Each scene shows the same named points in several views. A view is turned or mirrored, and shifted as a whole, has a little noise and may leave points out.
(in the rows, 128 means zero)

Scene 1
View 1
Buru: 147 117 116 135 169 120 135 101 119 108 88 126 138 121 123 94 119 123
 141 104
lami: 154 95 138 138 167 137 140 125 127 84 107 130 138 112 144 81 118 117 130
 131
rolo: 159 103 124 145 188 141 165 120 141 101 68 126 129 140 117 93 122 102
 136 122
vak: 150 110 115 128 173 125 135 105 124 102 85 122 137 133 123 93 127 118
 139 112
Gerep: 141 102 124 152 183 130 157 115 135 104 83 136 131 129 125 85 106 111
 132 118
dibab: 136 90 124 128 171 128 131 117 131 87 106 127 141 131 145 79 123 121 123
 134
dov: 171 107 131 126 167 138 142 120 122 90 90 118 138 117 130 91 131 115 143
 121
kof: 169 106 122 125 176 141 150 120 131 93 76 115 133 141 120 97 139 108 143
 122
Dad: 130 104 122 151 176 121 143 107 129 104 94 139 137 118 130 82 102 121
 129 115
famir: 156 96 121 132 184 142 155 124 138 91 79 119 132 145 127 90 133 105 134
 130
Mede: 165 98 133 130 171 142 146 125 128 86 94 122 137 124 133 88 130 112 135
 126
tusev: 181 109 141 138 166 143 148 126 119 90 93 124 135 102 129 90 124 113 145
 120
View 2
kof: 125 129 123 118 130 114 133 96 128 120 97 142 113 144 131 141 117 124
 132 138
Dad: 108 129 128 107 128 88 161 111 167 111 97 102 111 126 138 139 128 115
 158 131
Buru: 112 122 130 102 120 111 154 96 162 114 113 116 117 139 141 136 118 113
 149 130
tusev: 106 136 126 118 121 98 146 100 144 131 118 131 95 128 132 132 128 139
 130 159
Mede: 117 140 119 114 133 99 147 108 134 119 103 132 98 131 134 144 125 127
 135 155
lami: 111 144 117 108 137 90 159 115 143 114 105 120 94 121 136 145 129 123
 143 161
dov: 114 133 121 113 126 108 145 100 139 123 114 134 103 134 134 139 123 126
 134 152
Gerep: 115 129 133 117 133 85 149 108 158 115 84 111 110 131 131 140 125 123
 152 123
vak: 119 124 125 103 125 116 150 98 151 112 106 125 118 142 139 141 119 112
 146 133
rolo: 128 133 133 131 139 91 130 107 134 121 68 131 111 141 125 142 120 131
 140 117
famir: 124 136 123 121 137 96 141 107 136 117 86 132 104 134 130 144 123 126
 139 136
View 3
kof: 130 104 142 138 146 127 131 136 111 140 143 91 117 137 148 128 146 146
 120 147
rolo: 125 109 143 123 145 133 126 143 110 137 150 99 104 128 146 125 158 145
 99 154
lami: 104 107 147 128 143 139 170 143 126 141 134 92 92 132 135 129 138 137
 137 170
Dad: 99 118 136 125 127 148 154 127 124 136 151 86 98 119 143 129 151 133 110
 190
tusev: 106 96 155 137 148 134 147 142 142 145 132 94 114 136 130 124 135 152
 127 157
famir: 124 109 143 125 148 135 143 144 111 138 144 95 99 131 144 126 151 143
 117 158
dibab: 112 118 133 131 138 139 173 133 105 135 143 85 87 132 153 131 141 128
 143 174
Mede: 115 99 150 137 149 131 150 142 131 143 133 94 110 137 135 126 136 148
 132 154
dov: 115 99 152 139 146 131 138 138 134 143 136 90 121 136 137 125 135 150
 125 152
vak: 116 113 134 145 131 136 139 117 116 138 149 81 120 131 153 132 144 136
 121 169
Buru: 109 112 137 146 125 140 141 115 126 136 151 80 121 124 147 130 144 140
 115 178
View 4
vak: 142 111 130 110 141 141 161 106 146 151 123 115 127 120 125 99 151 139
 131 118
kof: 144 126 125 112 143 122 165 117 146 135 122 128 130 110 139 111 139 131
 135 120
Buru: 139 103 132 105 141 146 159 99 140 154 129 107 119 126 119 102 151 140
 130 125
lami: 151 109 106 89 153 140 156 119 134 119 120 111 129 137 127 100 124 153
 114 126
rolo: 124 133 127 109 134 130 170 132 154 122 127 119 118 118 127 115 147 130
 128 123
Gerep: 120 116 126 99 137 144 166 125 147 127 126 104 116 133 115 102 151 140
 118 126
tusev: 151 115 117 95 144 129 156 105 126 124 131 112 121 123 127 121 117 137
 130 141
famir: 136 127 118 103 141 130 165 131 148 119 122 120 125 123 132 108 137 139
 123 122
dibab: 148 105 108 93 155 148 161 120 143 132 113 115 137 136 131 84 138 157
 111 112
dov: 154 115 118 103 147 131 158 105 134 134 124 120 127 119 133 112 128 140
 131 130
Mede: 150 118 112 100 149 131 159 118 136 124 121 120 131 125 135 109 126 144
 124 127

In a view up to two points have been moved. Name them for each view, in the order of its rows, or write none.
view 1 => famir
view 2 => rolo
view 3 => Mede, dov
view 4 => none
